Points on a hilly landscape, in no order, each with its height.
A ball rolls from a point to the lowest of its 2 nearest points, and stops where none of them is lower. Distance is the straight distance between rows; heights are no part of it.
<94>: [108 162 144 100 195 102 107 179  98  69 141 106 122 105  96 144 113 103
  73 116 116 152 111 143  61 183 112]  (h 244)
<114>: [100 127 104  92  94 147  83 108 119 127 136 169 156 127 139 154  65 142
 177 101  91 115 151 112 169 129 114]  (h 515)
<666>: [129 140 141 125  89 151  87 122 145 144 131 129  55 128 119 142 105 147
 147 146  96 133 149 187  90 120 132]  (h 266)
<420>: [173 122 130 172 154 158 138 113 102 145 134 156 167 146 180 135 164 142
  87 115 125 179 104 152 101  99 103]  (h 105)
<44>: [125  83 138 127 164  91 118 113 109 113  97 134 117 123 171 108 177 184
 157 123 127 108 133 115 121 130 165]  (h 355)
<851>: [132 159 188 129  93 155 134 104 158 147 106 134 148 158 110 149  98 155
 118 109 115 100 160 180 149 126  88]  (h 386)
<961>: [135 192 108 128  82 122 144 139 131 102 153 123 127 139  90 107  90 146
 143 136 137 169 147 101 147 119  85]  (h 436)
<1038>: [153 108 149 100 106 166  56  67 107 171 126 180 135 108 169 136 121 162
 194  99 107 121 156 148 134 139 149]  (h 606)
<829>: [167 115  40 180 197  92  97 141  87 114 126 145 132 141 134 106 159 134
 114 105  90  64 143  93  69 105 107]  (h 378)
<195>: [120 148  67 124  96 129 132 133 153 183 138 121 167 183  85 152 139 144
 166  65 103 153  98  82 159 137 158]  (h 82)
<318>: [ 69 129 146 182 188 109 174 150 145 127 124  70 139 159 101 123 120 139
  79 173 189 147 146 116 122 128 119]  (h 106)
<1085>: [153  92 109 124 101 114 175 132 117 141 165 115 132 121 125 143 133 107
 148  79 141 173  68  86 161 142 121]  (h 708)
<230>: [ 58 149 166 135 113 113 115 144 167 123 140  55  94 115  95 150  88  98
 138 173 160 119  79 168 165 174 169]  (h 180)
<347>: [111  63 173 130 176  90 166 116  65  54 116 130  71 118 113  81 123 168
 117 101 118  90 137 102 115 144 160]  (h 563)
<316>: [136 146  90 122 140 131 106 146 150 154 107  87 169 168 101 159 132 132
 137  69  92 141 105  96 144 149 113]  (h 146)
<97>: [ 81 116 192  99 119 136 133 111 151 169 144 127 180 107 176 116 109 141
 186 130 171  93 171  99 194 130 156]  (h 694)
<493>: [135 128 106  91 143 123 161 154  92  94 122 156 110  73 146 109 143  57
  91 159 106 122 135 141  91 141 137]  (h 326)
<887>: [190 108 148  98 135 132 102 155 138  77 108 119 104 118 153 121 178  84
  79 176  75 132  96 175 124 109 149]  (h 215)
<24>: [112  92 123 145 178 112 160 158  93 121 128  89 132 115 130 150 123 120
 112 140 143 153 134  98 102 163 120]  (h 223)
<320>: [178 139  83 179 108 103 144 133 127 162 163 147  80 146 117  81 127 170
 168 136 151 138 126 114 117 107 140]  (h 580)
<407>: [143 230 126 134 105 122 140 157 159 127 134 128 135 160  85 104 119 138
 127 172 152 139 165 130 126 113 116]  (h 470)
<334>: [103 137 164 154 135 101 151 151 184 134 105  81 127 168 126 110 142 155
 103 156 199 128 152 112 153 116 125]  (h 24)
<828>: [146 161  89 208 164 135 150 154 138 174 151 125 103 146 126  99 156 162
 157 129 134 138 142  95  94  85 140]  (h 610)
<905>: [135  98  84 184 155 117 169 129  77 130 181 110 130 129 132 120 133  87
 100 202 183 149 116  98  86 115 107]  (h 203)
<210>: [131 163 145 141  83 139 140  75 130 119 154 187 127 142  88 164  79 160
  81 128 113 168 134 176 156  92  57]  (h 490)
<385>: [131 162  67 154 167 165  62 120 112 144  96 156 164 150 156 113 156 161
 137 129  84 122 169 104 108  94 164]  (h 647)
<284>: [178  91  80 168 181 104 102 141  81 123 136 163 143 119 166 127 143 125
 108 118 101 108 145 126  80 118  73]  (h 315)
<935>: [205 115  95  74 107 122 114 135 118 130 119 182 137 101 138  85 136  95
 140 119  94 136 126  92 152 125 149]  (h 434)
<246>: [ 61 153 135 142  80 143 172 100 136 110 157 126 171 156 125 134 104 134
 141 167 187 164 123 100 188 100 145]  (h 633)
<801>: [151 116  92  87  99 138 127 142  98 123 137 159 112  86 162 103 115  87
 137 156 135 139 133 119 124 129 140]  (h 385)
<555>: [107 163 146 123  60 172 182 112 135  78 148 115 163 149 101 128 103 114
  90 141 177 125 118 139 202  97 134]  (h 605)
<226>: [ 91 146 105 135 170  98 155 175 136 159 140 121 121 137 117 137 123 138
 147 135 155 138 145  89 109 146 119]  (h 275)
<967>: [134 195 121 123  86 116 110 125 158 112  97 158 123 134 111  80 130 176
 140 133 162 131 151 106 136 104 160]  (h 513)
<355>: [138 137 127 116 166 143  78 145 161 157  66 112 175 134 126 135 151 138
 136  88  93 133 139 101 117 135 125]  (h 224)
<871>: [170  97 148 118 172  92 155 180 146 132 153  99 121 100 144  99 141  43
  63 194 152 140 110 106 136 130 141]  (h 195)
<934>: [116 111 133 140 154 157  93 107 130 118  97 126 117 157 153 141 124 191
 157 144  77 127 191 135 130  89 100]  (h 536)
<65>: [ 84  92 109 133 205 117 163 179 117 179 165 135 130 120 155 137 158  43
 113 156 123  94 155  95  83 110 160]  (h 56)
<1028>: [134 148 144 110 132 165 104 125 163 163  89 125 182 161 134 150 122 142
 136 106  85 109 168 151 144 125  98]  (h 309)
<839>: [134  99 105 173 170 132 151 172 122 171 168 121 121 118 162 130 150  72
 109 174 156 124 148 103  90 103 129]  (h 137)
<1006>: [111  74 176 104 162  83 123  96  55  41 122 171  71  94 157 100 136 160
 151 126 106  78 149 124  93 143 166]  (h 504)
<46>: [133  77 123 148 203 135 170 153 108 111 142 121 141  99 142 132 154  71
  78 175  74  85 121 119  76 135 102]  (h 161)
<992>: [137 150 119 116  60 148 141 109 173 134 169 125 128 109  71 146  69 126
 156  79 136  92 103 150 158 137  97]  (h 516)
<766>: [157  58 119 102 104 105 130 132 158 162 133 116 123 133 148 130 184 110
 138 105 139  86  81 127 134 155 164]  (h 330)
<356>: [112 189 166 120  50 135 142 110 139 121 103 151 119 151 114 138 106 142
 118 117 133  48 164 191 141 112 112]  (h 450)
<1026>: [152 136 167 118  92 164 153  84 149 105 116 117 100 120 131 109 121 183
 149  82 144 156 107 139 190  81 139]  (h 579)
<640>: [120 168 157  87 106 136  62 129 143  91 115 108  61  95 102 126  99 115
 142 152 102 143 149 173 130 137 125]  (h 339)
<123>: [ 94 134 153 145 104 142 131  83 123 106 118 134 114 144 107 161  84 154
  92 150  98 125 142 190 165 124  72]  (h 449)
<449>: [140 156  87 183 150 125 155 107 101 162 166 143 171 167 146 116 166 168
 143 130 139 172 120  98 102  93 161]  (h 639)
<976>: [123 162  80 139 158  86 119 157 107 154 113 139 116 104 117 125 126 131
 148  91 121 121 138 128  73 162 102]  (h 332)
<413>: [143  95 116  89  78 177  74 120 145 116 113 147 116 107 100 145 112 129
 156  93 128 130 101 156 150 134 114]  (h 420)
<559>: [102 139 100 126  95  93  99 155 157 112 106  96 123 143  89 130 143 151
 173 101 152 102  88 106 142 134 130]  (h 472)
<421>: [ 76 144 111  92  90 136 136 136 137 100 159 116 146 147 139 150  72 134
 187 129 108  85 175  83 201 119 122]  (h 468)
<241>: [176 109 160  94 107 168 131 109 129 112 104 128  88 116 139  98 137 143
 150 104  91 160 138 129 146 103 156]  (h 534)
<213>: [106 100 125 100 129 101  86 106  91  99  79 168  75  90 152 107 148 152
 171 125 132  76 160 136  99 152 150]  (h 430)
<325>: [ 94  95 138 162 222 143 180 181 102 142 167 119 133 105 116 136 140  49
  63 149 109  83 142 100  57 128 129]  (h 71)
<330>: [ 60 114 121 118 161 127 190  98  46  91 157 109 133 121  93 121 105  80
 106 153 145 173 113  65  87 142 143]  (h 762)
<539>: [186 148  95 150 111 139 174 102 117 175 171 170 151 168 129 145 141 157
 126 112 114 163  99 118 101 100 176]  (h 664)
<431>: [130 184 123 130 199  79 124 154 103 115 118 127 103 112  82 138 138 127
 107  70 100 146 115 130  57 176  90]  (h 307)
<543>: [150 117  77 136  96  93  67 150 145 119  91 101 124 140  97 137 155 140
 128  78 143 117  63 126 111 157 135]  (h 435)
<916>: [142 181 118 176 114 126 110  80 120 118 146 182 143 163 129 146 116 198
 122 106 121 171 122 165 127 101  85]  (h 526)
<80>: [103 180 132 119  63 106 110 145 194 121 113 109 112 140  83 118 125 124
 149 125 174  79 114 125 170 143 126]  (h 507)
<301>: [157 115  94 163 148 144 159 120 113 144 120 147 132 151 168 142 190 110
 118 141  92 135  97 169  79 103 147]  (h 198)
<218>: [137  88 107 134 151 114 116 145 111 104  76 123 123 124 160 129 167 132
 117 135 101 125 121 140  99 113 143]  (h 285)
<990>: [173  71  95 110 108  91  99 136 132 132  82 114 151 112 120 124 179 102
 132  69 145  89  63 120 137 169 147]  (h 387)
<398>: [206 123 119  79 134 155 105  98 111 148 120 166 136 113 151  97 140 136
 151  92  79 157 160  93 155 102 184]  (h 482)
<857>: [ 63 182 150 140 122 105 152 152 156 107 118  77 129 132  94 143 114  94
 109 169 148 142 105 148 137 155 129]  (h 114)
<285>: [ 87 158  86 131 129 118 144 140 156 191 159 127 160 175 122 139 123 123
 163 105 129 151 157  80 159 132 153]  (h 19)
<599>: [141 136  95 147 122 118 100 103 114 113 110 153 147 180 125 151 148 185
 117  75  90 174  94 151 138 104 116]  (h 560)
<351>: [ 92 140 158  88  98 154 116 122 138 121 117 120 157 166 133 138 104 133
 154 139  92  65 215 107 188 117 123]  (h 411)
<451>: [118 167 153 104  67 179 161 101 155  95 141 118 134 108  86 134  65  99
 114  96 147  86 111 185 193  98  97]  (h 562)
<468>: [113 115 132  88 151 101 219 113  68 107 169 136 169 117 139 125 128  73
 116 112 164 167  88  60 113 144 136]  (h 743)
<932>: [ 97 178 112 105  78 138 118 130 140  68 129 121  86  94  87 130  89 116
 149 121 116 149 118 147 159 116 110]  (h 396)
<350>: [153  93 135  99 150 132 123 179 143  94 145  81 100 126 141 121 143  67
  82 200 113 165 127 129 133 123 174]  (h 124)
<873>: [143 119 160 106  77 156  90 114 193 134 142 114 115 130  64 190  97 145
 139  93 132  93 105 158 134 132 118]  (h 474)
<928>: [ 68 127 137 175 193 115 170 161 117 121 149  59 132 122 102 155 122 120
  90 165 147 156 116 123  68 161 125]  (h 169)
<520>: [136 114 123 116 134 113 177 116  85 101 163 136 169  71 144 118 106 106
 139  77 172 168  70  82 165 140 112]  (h 725)
<582>: [135  74 175 128 180 103 146 142 137 159 131  77 115  91 138 108 138  82
  77 168 188 140 133 127 139 162 146]  (h 258)
<440>: [209 101 157  75 135 114  54 129 127 108 108 130 101 106 125 130 166 103
  84 130  72 131 129 162 134 134  99]  (h 299)
<425>: [150  85 148 109 128 128  65  86 119 136  72 154 143 105 148 125 158 150
 144  80 145 101 112 134 122 172 106]  (h 690)
<584>: [113 116 126  93 155  84 207 153 142  88 127 155 122  96 122 106 155  51
  80 180 106 111 101 108 119 138 155]  (h 267)
<352>: [129 152 144 181 177 152 168  92  74 143 146 153 175 115 169 132 136 121
  91 139 147 199 125 147  69 122  79]  (h 182)
<689>: [104  94 147 132 114 119 128 149 140 142 136  68 110  90 127 139 116  93
 108 148 173 139  79 145 133 178 154]  (h 246)
<946>: [ 41 130 160 128  98 144 158 107 132 151 163 135 162 136 174 137  73 140
 146 163 172 114 165 121 197 129 159]  (h 661)
<691>: [188 122 102 142  97 121 166 124 111 161 153 162 139 137 127 122 127 123
 143  83 118 168  93 131 124 138 132]  (h 688)
<985>: [134 121 124 201 147 168 164 108  95 147 154  98 134 110 140 128 128  95
  88 195 158 181 112 148  63 113  87]  (h 247)
<499>: [118  89 157 111 119 145  69  69 112 155 101 185 122  94 174 151 125 154
 159  91 101 125 123 176 136 153  96]  (h 649)
<870>: [127 134 100 131 139 147  76  84 112 149 106 167 144 162 159 145 156 168
 134  78  51 132 128 146 129 111 152]  (h 598)
<891>: [ 76 128 119 118 133 151  92 141 143  95  90 104 149 179 148 154 110 151
 142 172  78  93 194 126 157 109  99]  (h 479)
<908>: [207  88 122  81  96 149  47 122 137 130 114 149 121 112 106 149 143 107
  97  96  99 139 102 155 128 126 117]  (h 360)
<512>: [163  54 117 159 191 143 137 129  88 109 138 134 148 123 181 152 147  98
  76 151  97 108 130 139  91 104  81]  (h 242)
<484>: [111 198 180 131  68 117 131 145 163 115 107 102 103 143  88 101 110 126
 116 148 162  68 139 181 148 139 110]  (h 510)
<563>: [136 141 166 140 119 131 119 150 186 167 120 100 107 152 113 101 136 162
 137 152 172 137 131 134 124 133 137]  (h 107)
<455>: [ 93 177 153 125 159 102 109 188 147 103 107  93 144 114 114 155 120 119
 102 135 150 149 109 141  99 171 107]  (h 178)
<415>: [118 111 120 140 106 117 119 143 162 164 124  96  60 139 107 130 141 146
 156 170 140 116 130 156  98 140 147]  (h 184)
<118>: [100 114 202 140 134 164 137  92 151 176 110 131 149 124 176 124 129 167
 163 150 152  94 186 140 144 145 121]  (h 735)
<974>: [110 161 178 122  89 132 179 109 176 127 137 128 105 119 113  76 109 159
 141 118 186 136 124 126 206  88 147]  (h 613)
<189>: [124  96 155  82  89 180  56  79 131 133 145 186 170 103 179 150  79 154
 177 121 106 110 150 123 156 121 141]  (h 561)
<416>: [143  67 156 134 102 126 137 116 136 168 120 101  69 131 140 134 146 129
 169 137 144 107 119 144 138 144 158]  (h 257)
<295>: [158 154  88 132 119 102 105 144 127 141 105 152 109 134 130  76 139 157
 147 126 167 143 126 107 105 124 154]  (h 548)

For each start below, name the point where the ball stops.
<967>: <334>
<241>: <350>
<870>: <285>
<1006>: <420>
<555>: <350>
<484>: <285>
<499>: <351>
<80>: <334>

Call two points neighbours if one is among the 2 nearest of the other. Go from one point of each pair to the other, from neighbour to neighbour, staying as low as possible. Name the highest point that can't be avoided.
<857> and <285>: <976>
<65> and <420>: <985>
<285> and <334>: <226>
<350> and <857>: <582>
<334> and <351>: <934>
